Each row is a point on a tangle of strands that fork and nearly touch. The rows are in no order.
In the rows, 100 means zero.
Points whose rows are less than 62.1 apart are linked; no others are. Some points are linked to none.
loz: 89 79 43 94 117 80 86 92 97 125 90 105 121 83 92 101 124 96 101 72 96 109 97 101 97 93 110 101 110 97 83 111 141 93 95 100 100 124 89 119 65 80 105 121
nera: 78 116 105 97 74 134 103 81 115 94 96 109 112 89 111 99 122 84 102 94 114 104 118 122 91 105 89 80 84 100 95 101 104 86 111 113 114 133 123 114 79 118 71 76
Nito: 122 98 114 98 101 102 97 101 98 105 107 93 83 129 115 112 60 118 89 87 83 94 93 111 84 133 113 88 97 96 112 95 99 95 111 115 101 71 102 70 107 102 102 96
zabat: 122 114 85 122 71 86 101 109 102 107 106 114 106 107 78 104 102 89 116 95 76 103 88 110 83 80 109 119 76 103 83 120 110 88 86 107 98 110 84 69 120 93 141 105
migu: 78 101 112 120 84 92 72 124 109 122 91 95 122 86 107 109 88 100 77 93 71 87 107 105 104 122 84 82 82 115 88 84 68 96 121 84 119 89 90 121 100 90 104 86
Bisap: 108 101 103 116 75 95 94 115 95 88 95 99 90 128 94 90 85 114 103 108 71 87 94 87 86 111 96 86 98 85 126 103 102 117 82 107 113 75 82 87 113 98 120 90
Fupor: 111 116 90 121 83 75 95 115 84 100 102 108 109 115 79 94 111 102 113 95 80 98 86 110 82 82 98 98 75 102 98 125 106 99 88 117 105 101 94 68 128 92 139 104
Bag: 110 112 73 114 108 92 94 84 116 126 110 109 111 92 78 107 95 98 117 84 80 106 66 102 69 78 127 132 80 94 75 102 119 80 88 90 87 114 84 105 99 103 128 110
sezer: 92 88 98 64 110 99 122 84 70 84 100 95 102 111 88 86 122 105 98 117 133 91 98 94 115 107 91 126 119 108 103 104 124 85 82 103 107 122 118 96 106 100 89 109
bunef: 89 103 107 101 105 100 104 85 73 94 106 90 93 101 77 82 95 103 108 120 117 97 81 78 111 96 110 138 124 110 104 108 111 93 89 92 108 108 89 94 102 109 108 105
Muno: 82 115 105 104 75 116 98 114 114 79 114 110 117 86 114 116 108 96 81 85 99 89 138 119 94 114 78 81 113 120 98 99 90 87 118 100 121 119 111 87 77 103 66 81
kem: 79 120 96 129 88 65 86 111 136 113 102 111 113 92 114 83 118 99 103 99 82 102 120 128 112 67 109 76 76 100 96 74 89 113 109 117 78 102 121 121 100 110 93 82
Rulon: 111 99 111 122 95 110 126 73 113 107 121 95 76 96 101 103 77 111 104 103 112 120 111 73 104 78 116 110 107 99 99 118 104 101 90 93 113 86 66 78 94 112 106 108
suge: 103 100 114 78 113 114 100 85 81 79 114 78 91 109 101 102 72 103 92 104 100 112 97 99 91 105 91 86 116 84 97 110 105 99 102 110 106 66 118 80 92 105 89 91
Dab: 111 83 116 103 110 93 111 112 104 109 111 96 112 91 126 121 72 114 70 75 99 106 130 104 94 125 83 85 116 99 81 126 86 97 134 106 110 75 123 79 100 87 90 118
mef: 84 82 36 98 112 88 80 94 94 124 80 101 115 88 100 100 133 94 93 76 98 102 103 98 110 97 116 105 112 107 96 106 135 100 102 92 93 124 85 124 67 89 104 112
Turo: 101 116 75 107 102 98 104 95 109 100 103 104 96 68 92 109 104 102 102 97 92 114 83 69 79 82 107 126 102 98 83 125 115 63 85 93 106 111 78 117 90 89 126 123
Geguv: 129 121 116 69 97 96 105 97 90 68 114 93 91 128 120 101 98 111 107 111 97 86 75 115 77 121 94 82 102 94 128 79 104 132 92 111 93 91 111 82 95 91 91 91
fazem: 145 91 119 96 89 101 106 102 122 123 82 93 93 132 123 93 69 116 107 84 94 101 88 106 87 130 109 85 99 89 116 102 98 97 94 109 97 74 77 49 111 94 102 100
boko: 95 97 110 68 118 116 116 85 79 67 113 81 90 105 102 91 110 111 98 120 126 98 98 93 101 99 80 93 125 81 105 107 109 107 82 106 101 83 119 104 91 106 78 96
pof: 92 107 113 106 90 84 89 126 122 121 102 100 114 85 95 71 117 100 119 87 70 90 105 124 120 119 81 60 65 105 102 72 79 109 84 98 89 109 109 111 103 92 104 100
rarit: 97 111 83 110 82 96 116 97 116 102 115 103 86 66 96 121 101 100 104 100 95 120 98 74 92 76 108 126 100 92 79 130 101 68 92 103 113 110 79 110 92 86 133 118
fosef: 82 110 98 105 82 127 110 70 115 102 88 103 115 95 108 101 124 87 103 97 131 101 116 119 98 97 96 87 78 97 94 100 110 89 105 119 111 135 129 127 88 124 82 82
doso: 113 104 106 75 122 125 91 94 86 76 105 78 82 102 115 105 85 109 95 99 97 106 92 96 89 115 85 82 121 89 105 117 93 104 101 110 93 61 116 85 81 112 82 94
Tir: 136 108 109 83 105 114 114 74 107 95 94 71 87 100 92 101 69 111 115 101 118 115 99 89 94 97 106 98 116 94 96 124 119 96 89 104 105 57 96 74 96 120 94 101
tineg: 97 118 113 112 101 91 99 125 104 91 118 99 122 90 108 122 83 109 81 86 116 87 126 120 105 116 84 85 104 129 78 74 72 91 126 92 111 96 100 91 98 79 78 81
rad: 108 92 122 106 117 92 97 109 96 107 121 101 95 110 115 126 61 112 75 88 92 91 103 114 96 131 100 91 99 106 87 89 81 87 127 109 106 76 110 87 106 85 96 99
desil: 84 76 117 100 83 105 109 74 78 107 113 91 95 109 97 96 59 94 91 94 96 114 114 94 111 94 92 95 113 83 91 114 112 104 103 90 127 96 95 84 98 97 102 96
gonu: 80 77 53 111 105 103 80 88 114 121 92 95 109 87 109 103 140 89 81 87 112 96 114 109 127 86 131 110 113 110 129 96 119 104 118 92 90 128 115 136 91 112 110 108
filiz: 117 121 75 100 97 106 89 103 90 96 90 120 99 87 69 104 119 111 114 106 85 99 75 89 84 86 110 128 99 99 91 109 122 88 82 86 81 97 76 105 105 113 116 117
kovoz: 75 90 100 116 89 97 92 105 77 104 90 101 98 103 92 100 78 89 94 109 81 108 103 83 109 79 85 97 96 88 92 127 88 111 108 90 122 87 86 108 103 99 119 88
fese: 78 91 76 96 114 79 77 105 89 113 109 100 123 77 95 95 118 96 89 92 104 126 95 125 110 53 122 110 100 87 89 92 113 108 117 96 65 115 115 106 112 87 107 104
vimub: 94 88 105 90 96 142 97 93 102 74 100 93 100 91 124 102 109 95 72 106 104 100 122 109 104 125 76 85 124 84 98 95 95 113 86 88 106 94 113 103 77 102 62 95
vup: 116 101 109 101 137 108 101 122 108 80 105 100 93 92 118 116 92 108 92 93 99 85 110 107 118 124 73 87 122 116 99 96 60 108 110 93 95 72 109 91 80 97 65 97
Pelig: 95 83 92 70 127 98 97 90 82 105 85 93 105 100 84 67 118 94 113 100 118 101 78 68 110 105 108 139 113 113 119 94 113 89 88 95 101 143 106 96 100 107 100 115
vef: 106 94 110 107 105 100 101 113 104 89 110 98 118 84 128 123 83 106 67 82 98 97 139 109 96 122 73 81 125 106 80 108 85 104 117 98 109 82 116 81 85 90 77 107
zokim: 104 116 71 98 128 99 87 95 97 97 90 113 103 78 81 90 115 110 110 100 98 107 71 59 87 92 108 126 106 104 103 111 121 80 84 84 103 111 78 115 84 103 111 122
sipig: 84 88 67 78 140 88 78 101 91 112 97 105 106 77 78 80 124 111 111 83 102 115 90 89 108 71 110 113 103 94 101 102 116 95 100 95 70 112 105 109 98 101 101 115
fufi: 97 85 94 83 98 102 114 67 77 91 105 86 82 109 83 103 88 98 93 101 120 95 125 102 120 109 94 102 120 93 83 116 136 91 82 95 122 89 105 100 94 104 91 110
mero: 79 95 93 128 98 86 91 101 145 97 96 102 121 74 112 82 116 90 115 108 99 116 123 108 108 72 111 115 109 92 106 85 92 105 102 118 67 109 135 125 117 113 99 98
vule: 105 97 119 120 101 104 84 123 107 86 117 90 101 94 110 100 74 133 95 91 75 76 87 97 91 138 103 77 101 94 128 93 81 100 95 105 107 84 80 96 123 73 129 96
kab: 86 98 79 84 98 100 112 70 81 108 84 95 116 112 95 104 117 89 81 110 131 89 116 111 127 103 103 127 99 114 96 108 123 87 92 91 110 125 120 116 104 100 92 91
Vak: 75 116 104 101 69 130 105 104 115 84 106 116 109 87 114 97 119 86 105 82 101 106 123 121 89 110 85 79 94 118 101 102 92 82 117 107 118 133 118 96 80 108 63 78
Rari: 85 106 96 82 83 127 109 70 93 87 89 97 113 99 104 107 117 96 75 113 126 93 125 114 109 103 86 92 98 87 91 100 117 97 85 93 114 111 125 122 96 107 77 85
tuvis: 109 107 114 86 84 113 113 138 105 95 82 114 86 104 100 87 110 82 125 88 114 93 104 122 94 114 94 67 78 130 102 60 72 103 101 96 90 121 98 101 118 89 77 97
zural: 92 88 112 68 124 104 114 96 82 98 87 85 107 102 100 87 119 90 113 118 135 107 89 85 97 99 103 134 103 99 107 93 89 95 91 110 78 133 123 117 126 112 98 111
fem: 99 89 126 111 92 103 83 137 99 96 113 97 108 89 92 102 90 110 97 96 75 70 94 116 105 144 86 80 82 110 102 73 76 102 99 94 117 105 94 109 103 77 114 100
Banot: 92 101 113 83 100 99 101 96 72 95 96 89 93 115 79 95 109 97 114 132 112 87 82 91 100 107 109 139 101 95 110 95 95 114 97 105 89 106 108 110 113 123 105 94
vinik: 111 114 110 100 99 102 116 127 117 95 71 109 86 116 105 86 108 63 145 97 107 104 104 113 87 108 86 71 78 106 97 60 87 114 91 104 81 123 109 118 116 100 85 114
Larak: 91 100 96 125 99 82 99 110 146 97 90 111 115 96 109 91 107 81 129 113 84 109 120 115 107 83 107 116 99 95 95 71 93 105 93 120 55 105 131 128 121 110 89 100
Libo: 90 96 120 76 118 108 124 93 81 93 90 89 113 103 103 92 120 89 113 126 135 107 94 92 96 95 94 118 94 95 95 94 85 105 90 111 86 123 124 121 118 110 91 100
Fuv: 88 82 101 111 90 107 101 111 109 118 114 107 72 113 109 106 73 109 90 85 90 123 111 74 99 84 102 84 93 83 104 113 82 99 146 94 125 80 72 77 106 94 114 98
mepam: 82 86 70 112 101 104 91 76 103 127 82 87 113 97 108 102 127 85 86 94 124 92 108 112 130 95 126 125 101 117 119 104 114 105 112 90 100 137 117 130 97 116 109 100
Ruz: 91 83 63 107 112 94 89 88 86 117 78 125 100 98 100 98 111 90 91 91 98 98 85 73 103 107 107 122 111 108 85 113 130 80 93 96 112 131 72 123 60 87 104 118
lekep: 116 105 111 88 105 107 115 71 91 88 111 71 86 104 87 97 74 110 111 105 121 108 100 90 98 95 102 104 125 93 98 116 125 96 87 107 109 66 102 77 97 116 99 103
zuf: 92 95 117 71 116 128 124 91 96 66 106 93 97 98 113 88 115 102 101 125 117 103 97 91 102 103 75 86 115 82 107 95 93 112 82 98 93 90 120 116 89 97 65 91
figug: 78 115 104 94 75 129 81 68 106 98 100 93 118 92 102 128 104 79 70 99 108 93 123 115 102 102 86 84 100 96 91 105 109 79 119 100 125 116 122 114 83 109 82 70
doz: 90 70 75 80 120 98 95 93 84 116 77 99 108 101 94 69 122 92 102 91 114 101 90 85 123 110 110 134 109 110 112 98 116 98 91 87 97 147 106 106 93 102 101 116
kevot: 96 97 122 101 95 95 88 130 111 109 105 94 111 91 89 84 112 99 112 96 68 81 93 113 109 133 80 68 68 107 105 75 77 112 89 94 107 108 107 115 100 88 111 102
Firu: 94 99 78 77 123 98 76 103 86 108 90 113 95 85 69 85 128 113 119 94 93 97 79 88 104 82 111 123 95 95 108 104 114 97 98 96 60 106 100 107 106 125 106 114
Guze: 136 100 113 113 103 110 125 83 118 113 101 99 76 110 105 112 82 102 104 121 115 113 97 89 103 83 125 119 104 100 95 103 103 108 73 83 90 68 59 87 105 114 100 110
Maku: 100 98 106 72 96 99 93 99 83 97 88 95 93 107 77 91 122 102 121 122 107 84 75 81 94 112 114 145 106 99 119 90 101 110 95 101 73 111 101 106 116 131 108 107
Nube: 110 100 113 87 131 125 98 113 104 73 109 95 89 91 123 108 96 99 88 104 93 98 100 103 108 121 74 87 124 106 106 97 68 110 104 96 96 73 115 92 77 96 62 94
zur: 91 90 86 116 103 98 104 80 87 106 98 123 85 97 101 93 102 95 91 100 102 97 86 68 105 104 112 127 118 113 95 114 125 76 84 92 117 129 71 106 73 95 109 125
ruge: 97 95 97 113 89 109 107 105 120 112 113 105 68 105 103 110 78 107 99 90 98 127 119 73 97 73 105 89 87 77 100 111 87 105 132 97 127 83 62 77 95 101 117 97
loku: 125 107 132 78 104 105 104 125 102 71 117 108 85 100 105 98 104 107 106 99 111 72 78 119 93 116 87 68 92 122 124 67 80 113 100 102 99 116 106 89 99 71 90 100
bib: 132 112 124 80 113 104 101 113 97 67 122 109 85 104 119 109 98 119 96 93 99 67 79 125 97 122 88 71 102 119 125 75 85 111 99 105 97 102 109 82 94 81 88 101
Favi: 138 97 104 117 91 109 115 98 111 103 97 109 70 112 103 115 96 99 101 126 107 109 96 90 99 85 120 122 110 94 94 99 106 108 68 80 88 75 52 91 107 106 109 119
matok: 80 99 107 98 105 101 93 101 68 99 95 90 95 105 74 86 104 94 111 126 106 94 83 86 110 97 106 137 106 99 102 112 93 110 98 96 95 103 101 111 109 118 111 95
fosu: 100 103 96 119 84 105 115 101 114 102 116 103 69 90 99 117 84 102 105 100 103 127 120 71 101 66 103 102 92 80 93 119 89 101 112 100 124 90 61 86 92 101 122 103
nilil: 102 107 95 117 79 99 95 109 81 90 95 112 82 115 73 103 98 100 108 119 85 92 95 88 96 92 102 116 97 92 104 117 105 111 89 100 103 80 77 96 108 117 118 93
lus: 79 80 116 111 82 102 99 90 79 106 105 91 100 109 103 95 60 89 87 100 90 115 106 86 108 87 90 95 106 84 94 115 96 111 110 86 128 96 92 91 101 93 109 91
Lal: 96 102 127 66 119 114 133 90 91 76 98 106 100 111 105 101 120 90 122 133 126 99 91 93 85 94 90 103 94 97 102 89 87 108 92 112 74 107 117 126 112 110 78 91
tak: 103 110 109 114 112 89 104 122 109 87 118 98 121 84 117 122 82 116 77 79 113 87 135 111 105 118 72 77 117 119 78 92 77 97 121 95 105 82 107 85 90 84 77 93
Rezo: 109 103 83 73 107 96 80 99 89 105 87 118 103 90 72 87 135 117 124 90 88 90 75 85 92 87 106 121 99 93 116 92 122 106 87 94 53 110 95 96 107 129 106 120
lagas: 139 103 94 112 77 107 111 113 108 88 97 119 80 103 93 115 110 100 104 125 94 106 95 91 91 85 107 121 108 87 92 101 111 100 63 82 88 80 58 93 112 93 119 125
lod: 98 99 107 100 84 91 94 112 80 92 96 103 101 116 78 89 125 101 118 121 80 82 84 94 96 111 97 117 94 93 122 111 100 126 87 105 83 95 106 100 112 122 118 100
Soze: 110 104 118 106 106 94 98 127 96 92 119 107 104 98 100 125 78 112 85 90 109 71 113 129 107 128 93 85 94 121 79 66 75 94 116 98 107 98 97 96 97 79 86 90
til: 132 98 117 105 88 96 97 105 110 108 88 85 90 132 118 88 67 119 103 92 90 99 86 99 85 127 109 85 109 85 124 91 97 110 85 111 104 74 76 61 111 88 108 98
gamat: 84 91 90 109 95 68 73 118 100 108 105 112 120 87 104 99 118 89 80 107 102 118 104 130 100 50 131 110 90 84 92 74 103 114 123 104 66 119 123 111 116 92 105 99
gife: 99 101 116 99 103 101 114 72 80 91 117 82 89 108 77 92 76 104 107 113 119 103 96 86 106 91 106 119 124 100 97 110 119 97 85 100 114 86 96 81 101 110 103 102
Pabe: 79 93 96 117 89 97 97 104 73 98 96 100 90 94 85 97 85 92 105 109 93 109 100 81 111 74 90 111 105 95 91 134 96 103 100 94 112 94 78 107 100 100 122 97
lep: 81 119 98 117 92 79 90 115 136 119 88 95 115 93 104 82 115 88 113 102 75 105 115 119 115 98 95 83 70 99 97 78 78 115 103 102 88 98 124 123 97 114 92 85
momu: 138 104 115 102 106 107 124 70 117 108 102 85 86 106 94 105 73 107 113 115 120 116 99 92 103 89 121 114 113 104 96 113 115 101 78 90 98 62 79 78 106 116 95 104
Falud: 139 85 113 102 88 110 107 110 135 132 83 103 83 127 121 92 80 121 99 84 98 99 99 98 93 119 113 90 84 87 112 104 95 99 105 99 99 79 67 48 110 102 103 97
noku: 106 116 97 112 98 86 112 125 132 95 74 102 96 111 103 89 103 65 151 100 94 107 117 117 98 108 89 89 85 93 93 60 95 112 88 113 74 115 123 123 120 106 90 112
giz: 103 117 119 90 104 114 121 114 111 92 77 116 94 110 107 92 108 68 131 111 112 110 99 108 85 104 92 76 76 112 89 66 80 110 100 99 81 116 108 115 108 101 71 93
Zalu: 84 85 72 92 109 90 100 73 78 117 84 115 103 113 93 95 107 86 92 101 111 95 95 87 128 115 112 139 113 125 91 104 128 79 95 86 108 130 89 108 79 90 96 103
Bonel: 79 78 61 107 95 96 82 91 116 109 109 106 117 72 104 102 143 96 80 87 106 99 119 120 117 65 127 92 117 97 125 94 130 100 115 93 83 129 117 128 96 104 111 111
ligu: 90 81 97 61 132 98 96 96 88 109 80 87 101 98 85 73 117 94 117 101 121 106 81 69 107 102 111 139 109 104 121 92 96 91 94 99 81 134 114 110 116 115 102 115
lan: 102 97 119 95 104 109 101 82 89 100 114 85 86 118 96 102 56 101 93 100 94 115 99 93 91 102 104 93 104 89 99 107 104 97 112 108 113 68 103 73 102 107 102 86
gono: 108 103 112 107 87 93 91 115 93 85 104 88 97 123 95 87 88 115 102 111 71 83 82 90 86 127 98 86 95 90 133 94 96 124 85 105 116 84 95 94 109 93 119 89
Vabe: 92 97 107 62 115 106 124 85 75 69 110 86 96 106 92 89 121 113 105 126 137 93 95 87 103 95 87 111 124 93 108 105 113 99 84 110 98 97 120 103 106 105 83 101
voru: 110 108 125 66 103 105 125 98 89 70 107 106 90 126 107 105 114 89 120 130 112 86 84 103 77 106 91 94 81 95 110 79 98 126 95 111 80 111 119 113 100 108 88 93
Bur: 74 116 95 134 92 71 82 104 124 112 101 89 131 76 109 93 126 93 89 95 88 109 113 126 112 50 99 72 95 95 104 107 97 117 121 116 100 102 123 109 92 110 106 87
fuz: 87 102 95 122 91 102 104 99 82 95 104 103 81 88 87 98 88 99 107 109 103 107 97 71 106 77 99 123 113 100 91 129 103 91 92 93 113 99 68 104 95 101 122 108
lopag: 93 84 124 115 101 93 87 117 95 111 113 101 96 109 112 120 61 107 70 97 83 88 101 108 98 131 100 92 91 105 91 80 76 93 124 98 115 85 96 101 108 81 103 94
ditev: 91 87 90 73 103 106 117 78 71 81 98 93 92 114 91 96 115 104 86 115 130 89 120 102 119 108 85 105 119 90 93 109 129 93 77 97 117 99 116 108 98 103 82 104
pugag: 107 72 114 91 99 115 114 98 113 122 118 93 93 104 109 101 66 113 92 71 93 124 112 94 99 109 98 96 106 91 98 136 97 90 142 101 117 78 104 59 102 100 98 105
sukot: 104 113 91 116 79 102 122 98 119 98 121 97 72 74 103 126 101 101 100 106 104 125 113 72 95 70 111 121 96 86 88 122 90 85 91 100 118 102 67 100 90 93 128 115
nimo: 87 81 106 90 89 102 116 66 73 99 108 89 95 111 86 98 76 95 90 101 111 100 119 103 120 101 93 102 116 91 85 115 128 97 86 91 122 102 102 93 96 99 99 101
bub: 132 116 110 79 120 107 97 106 95 75 113 107 80 111 125 121 97 116 95 94 86 75 86 124 95 129 88 76 108 110 121 91 90 108 102 107 87 78 112 82 87 99 82 100
geb: 95 103 97 126 94 101 114 87 95 98 112 110 77 84 104 99 95 102 96 106 108 110 94 65 97 87 111 125 117 106 96 120 114 81 79 90 116 116 64 103 85 98 115 127
nul: 117 102 103 119 97 112 135 81 122 111 125 94 77 86 122 112 102 113 90 105 119 127 114 74 95 76 123 114 97 95 97 120 96 103 82 88 111 95 60 84 90 105 107 117
Nifet: 105 75 121 95 103 100 106 101 101 116 115 93 101 101 118 113 62 108 77 77 91 118 117 102 94 119 92 90 111 94 90 122 90 90 135 106 114 73 115 71 107 86 96 108
Sager: 118 91 108 111 89 111 100 100 120 118 97 103 72 129 108 100 64 110 96 90 89 108 104 92 91 108 118 92 89 89 113 99 97 103 115 102 105 68 74 63 107 113 106 90
bazog: 117 123 68 90 126 97 87 93 98 102 86 118 111 83 72 103 120 116 116 99 89 103 71 73 80 85 114 124 95 100 94 101 127 84 82 84 88 103 79 115 94 110 107 121
lutur: 94 102 71 105 116 97 91 100 94 100 94 109 102 73 88 93 111 105 107 90 94 108 77 67 87 89 102 122 111 104 88 125 122 76 84 93 109 121 79 115 77 91 119 127
sogi: 78 113 99 97 80 116 92 51 96 110 95 81 119 97 96 130 92 78 72 100 115 90 122 104 119 93 97 90 99 100 99 111 117 84 117 92 126 112 120 121 93 103 96 71
Romag: 84 124 112 107 86 97 85 126 109 109 97 83 122 87 107 99 96 89 94 94 97 100 110 113 98 122 93 90 80 125 90 69 65 97 121 89 122 114 106 104 93 92 90 81
lepi: 118 99 99 119 76 102 101 109 108 98 93 107 72 127 97 98 78 109 101 106 85 100 108 87 89 98 108 91 97 82 113 99 103 112 92 102 109 70 66 75 108 108 115 94
Tep: 113 108 79 124 83 92 95 98 114 125 111 113 103 98 83 106 95 86 119 86 71 106 72 111 78 80 126 132 75 99 75 111 110 83 91 98 86 117 81 85 105 98 139 108
fetap: 96 112 123 86 108 128 132 95 116 79 81 118 108 96 110 86 111 76 133 119 116 117 100 94 87 96 85 79 93 111 97 81 84 106 95 95 76 104 109 117 108 97 59 85
tuz: 74 95 105 116 93 91 82 108 86 111 81 93 117 99 99 97 90 88 85 107 74 107 102 93 109 88 80 90 86 93 92 117 82 116 111 86 121 89 99 114 102 98 113 83
ganeg: 99 113 113 88 89 121 119 127 112 88 87 123 91 102 103 89 109 86 120 95 109 99 106 113 96 106 98 72 88 142 104 69 72 97 107 91 86 102 100 98 116 88 55 78
bal: 107 111 113 89 112 108 104 128 108 80 110 116 97 95 105 111 103 107 92 101 104 87 109 120 112 112 84 81 102 129 95 72 69 99 111 92 98 86 107 92 93 81 59 83
ditez: 73 120 95 129 91 74 74 109 123 123 92 86 130 79 109 94 119 95 86 90 75 104 110 119 112 71 86 65 81 102 99 100 85 112 119 105 104 93 112 117 90 111 101 82
bemuk: 90 88 57 96 119 86 90 97 93 113 94 105 112 74 88 94 117 100 106 76 94 109 84 88 97 91 102 110 111 100 80 124 133 83 90 98 105 124 85 116 72 83 117 126
bor: 85 112 104 112 92 78 88 120 124 123 93 103 117 96 100 82 119 98 105 95 66 93 109 125 116 109 88 67 62 100 94 75 81 114 92 100 91 100 113 121 98 106 97 94
Rel: 119 92 118 112 122 91 112 111 105 116 121 103 94 108 118 128 61 126 84 74 101 84 112 114 97 138 104 88 92 103 88 115 80 84 133 113 98 71 111 89 114 92 102 106
zer: 82 76 115 114 90 98 95 109 100 124 109 103 89 109 118 107 63 105 73 86 84 114 109 82 100 99 97 86 102 90 101 105 78 98 145 90 124 80 87 86 114 84 107 100
rer: 115 118 105 104 85 76 91 114 94 85 91 105 115 119 82 83 124 115 120 124 85 96 81 88 88 97 94 96 104 98 118 118 93 122 76 111 91 68 78 86 128 80 118 92
gup: 82 89 79 87 102 93 109 70 74 111 91 101 105 116 91 99 107 85 88 106 120 90 109 101 133 113 107 135 112 121 91 110 129 82 93 89 111 123 100 108 96 91 94 99
geban: 97 71 79 74 116 102 106 88 90 115 72 98 113 108 106 77 124 88 95 93 129 106 102 98 115 109 112 133 101 112 114 89 116 92 89 99 91 150 124 109 113 105 94 115
Lof: 86 104 93 129 89 62 84 117 120 106 103 120 117 95 114 90 123 93 88 113 95 106 117 130 101 52 122 98 82 96 91 74 95 116 113 117 64 113 126 117 113 103 97 94
fitu: 125 95 118 113 98 99 99 111 105 108 107 88 91 118 127 103 61 130 94 78 87 83 94 109 86 143 115 86 103 93 124 92 91 98 99 111 100 85 86 69 119 86 116 105
Goba: 80 89 68 88 126 87 80 103 84 111 100 101 114 71 84 85 126 105 101 85 100 120 89 107 114 66 108 113 103 96 89 110 113 101 107 93 68 109 104 109 102 95 110 111
ful: 88 101 89 107 99 116 113 64 114 112 87 101 113 99 106 106 128 88 98 97 148 99 114 115 111 89 105 105 85 112 101 102 110 81 111 123 108 131 135 139 103 123 89 91
digu: 113 105 118 96 90 95 94 106 87 86 110 87 91 131 103 98 77 107 98 109 80 84 80 104 83 130 104 89 94 92 123 81 100 119 92 110 113 91 103 85 100 96 108 89
mavu: 121 114 125 73 95 96 111 104 91 69 113 95 92 125 110 95 105 99 114 121 102 83 77 104 76 119 93 86 86 98 126 77 98 134 95 109 96 110 115 98 98 89 99 94
sal: 106 104 114 75 128 128 96 98 92 69 112 88 84 98 117 103 98 104 93 110 97 102 88 99 99 115 79 85 122 92 108 102 84 109 100 100 92 68 119 97 78 101 72 90
negiz: 109 85 128 125 96 94 92 134 98 95 122 103 108 90 96 118 72 116 94 89 100 60 108 128 110 143 93 88 94 106 84 71 77 100 113 97 112 107 88 101 105 76 112 98
Luzup: 80 113 107 95 70 124 86 86 110 90 105 103 117 88 111 127 106 84 71 94 99 93 131 121 92 112 84 81 106 104 91 100 102 82 117 102 123 118 117 99 78 105 75 78
noven: 93 89 88 85 99 107 116 76 87 110 77 97 118 107 104 94 127 94 86 106 137 95 111 113 118 103 105 125 96 109 103 101 117 95 90 100 100 140 127 117 114 109 92 103
rolig: 131 106 109 100 129 96 108 114 96 97 108 104 90 104 121 134 72 123 91 79 95 79 110 109 95 139 95 81 98 108 96 121 79 85 124 115 89 67 111 88 102 102 94 107
poro: 92 101 125 76 109 135 128 97 115 70 100 107 102 90 110 89 116 89 114 125 111 112 98 89 98 104 78 85 108 98 105 87 86 108 88 93 88 94 117 117 95 91 56 84
per: 129 104 108 102 142 102 101 117 99 85 104 105 87 98 120 129 80 116 88 88 94 78 109 106 107 134 81 81 110 113 98 112 69 97 116 103 90 65 109 92 87 104 83 104
nok: 82 81 112 114 91 97 85 113 94 113 103 104 86 114 109 108 62 104 74 97 76 102 103 85 97 107 96 87 92 92 101 99 80 97 129 94 122 75 87 98 112 90 112 92
zoz: 96 114 94 119 98 83 107 117 144 101 80 103 104 102 106 88 104 72 141 105 87 108 122 117 107 100 99 99 85 91 93 67 88 111 93 115 72 108 128 128 116 111 90 101
narir: 130 115 85 108 80 107 98 108 97 90 91 122 93 96 80 108 116 105 109 119 89 100 83 90 86 89 107 125 107 95 90 104 118 94 72 82 85 86 65 96 111 101 119 119
div: 76 103 91 132 87 78 85 101 116 105 108 92 132 69 109 98 135 89 85 97 98 109 114 129 114 43 109 84 109 92 107 110 108 117 117 110 93 112 127 109 96 107 112 96
rur: 86 101 82 109 92 75 95 111 81 113 92 107 104 105 84 116 95 88 101 95 72 104 102 113 103 66 87 90 72 95 77 135 98 99 112 107 110 87 93 104 116 98 126 91
tefaf: 126 111 109 84 115 106 96 100 90 88 109 95 84 122 118 122 73 114 91 91 83 92 92 116 85 130 102 82 105 101 109 99 97 95 110 116 91 67 112 75 98 103 91 95
vok: 107 92 117 110 96 112 113 75 104 104 117 89 80 108 92 98 59 104 105 99 104 121 105 80 101 85 108 102 107 91 101 115 106 103 106 99 115 73 81 71 99 111 104 93
palu: 89 94 81 110 105 109 104 67 113 120 87 89 115 99 106 106 125 83 92 95 144 98 110 115 121 88 118 118 90 119 111 102 109 88 118 113 108 135 137 135 103 119 102 94
nif: 92 99 64 97 135 80 88 87 101 118 111 100 122 74 77 95 106 106 116 77 96 115 75 91 83 76 112 117 98 97 78 113 129 81 94 103 100 115 94 111 82 86 117 117
sibo: 97 103 71 111 131 80 86 81 114 132 117 102 117 86 76 102 93 102 118 76 90 112 66 96 71 74 129 129 88 90 76 100 122 84 96 100 96 114 87 111 89 97 120 113
tunaz: 75 108 95 121 94 81 78 109 103 120 78 91 130 86 105 100 109 91 84 101 73 108 104 112 111 72 80 77 79 96 90 116 84 117 113 95 111 87 109 116 101 106 108 85
zude: 120 120 101 108 87 76 94 116 103 86 89 106 108 122 80 91 110 117 113 116 89 99 90 91 83 87 98 84 97 96 107 117 92 105 72 114 104 70 69 77 137 71 124 90
vab: 131 115 117 86 92 92 97 100 90 81 108 83 97 132 117 95 81 112 106 106 92 91 74 110 80 130 102 86 107 91 127 80 103 126 89 113 105 88 99 75 99 86 101 92
Lolot: 113 105 93 77 91 100 85 101 89 99 79 110 97 98 69 87 128 113 122 111 95 85 72 76 94 105 110 138 112 99 117 92 114 109 87 85 71 103 84 105 110 129 107 116
marig: 115 100 130 79 93 109 108 139 105 84 98 109 84 99 98 87 111 89 120 94 116 82 88 117 95 115 88 65 82 125 112 62 73 109 99 100 98 124 101 98 110 78 90 103
nodon: 78 85 76 128 85 90 83 93 116 106 110 97 121 68 103 105 142 89 85 94 101 95 118 131 122 57 119 91 118 91 116 107 121 109 116 104 88 122 123 120 93 115 114 107
pom: 85 82 50 101 113 93 84 86 85 129 72 111 109 102 104 95 118 87 90 89 105 101 95 82 119 108 117 124 112 120 96 108 126 93 100 89 100 129 78 122 65 91 101 103
Danu: 115 113 91 117 70 86 101 117 92 87 96 114 100 117 79 97 107 108 110 106 80 96 98 97 83 83 91 92 88 94 105 124 108 102 78 112 107 83 80 76 126 93 128 99
duvo: 85 101 123 95 101 99 90 105 84 99 100 87 109 112 100 100 79 88 82 118 89 106 92 103 97 113 92 94 85 98 90 83 79 109 109 92 121 95 117 104 97 93 95 80

A fork is a point with three links. Follow the links from the first point to the second and name the forks in between, in order.
bemuk; Pelig => pom
Turo; Pelig => lutur > bemuk > pom
zude; mef => bemuk
Tir; loz => lutur > bemuk
Fupor; rarit => bemuk > lutur
fuz; ful => kovoz
rolig; bemuk => lutur

A fork is a point with three links, a tip a point with one. Leave the first point through the second and follow the links. Name the first fork or tip that comes.
sibo; Bag => rer
nodon; div => kovoz
Lal; Libo => pom
rad; Rel => nul
fitu; Nito => ganeg
gife; lekep => lutur
Bonel; gonu => sogi
lep; bor => pugag
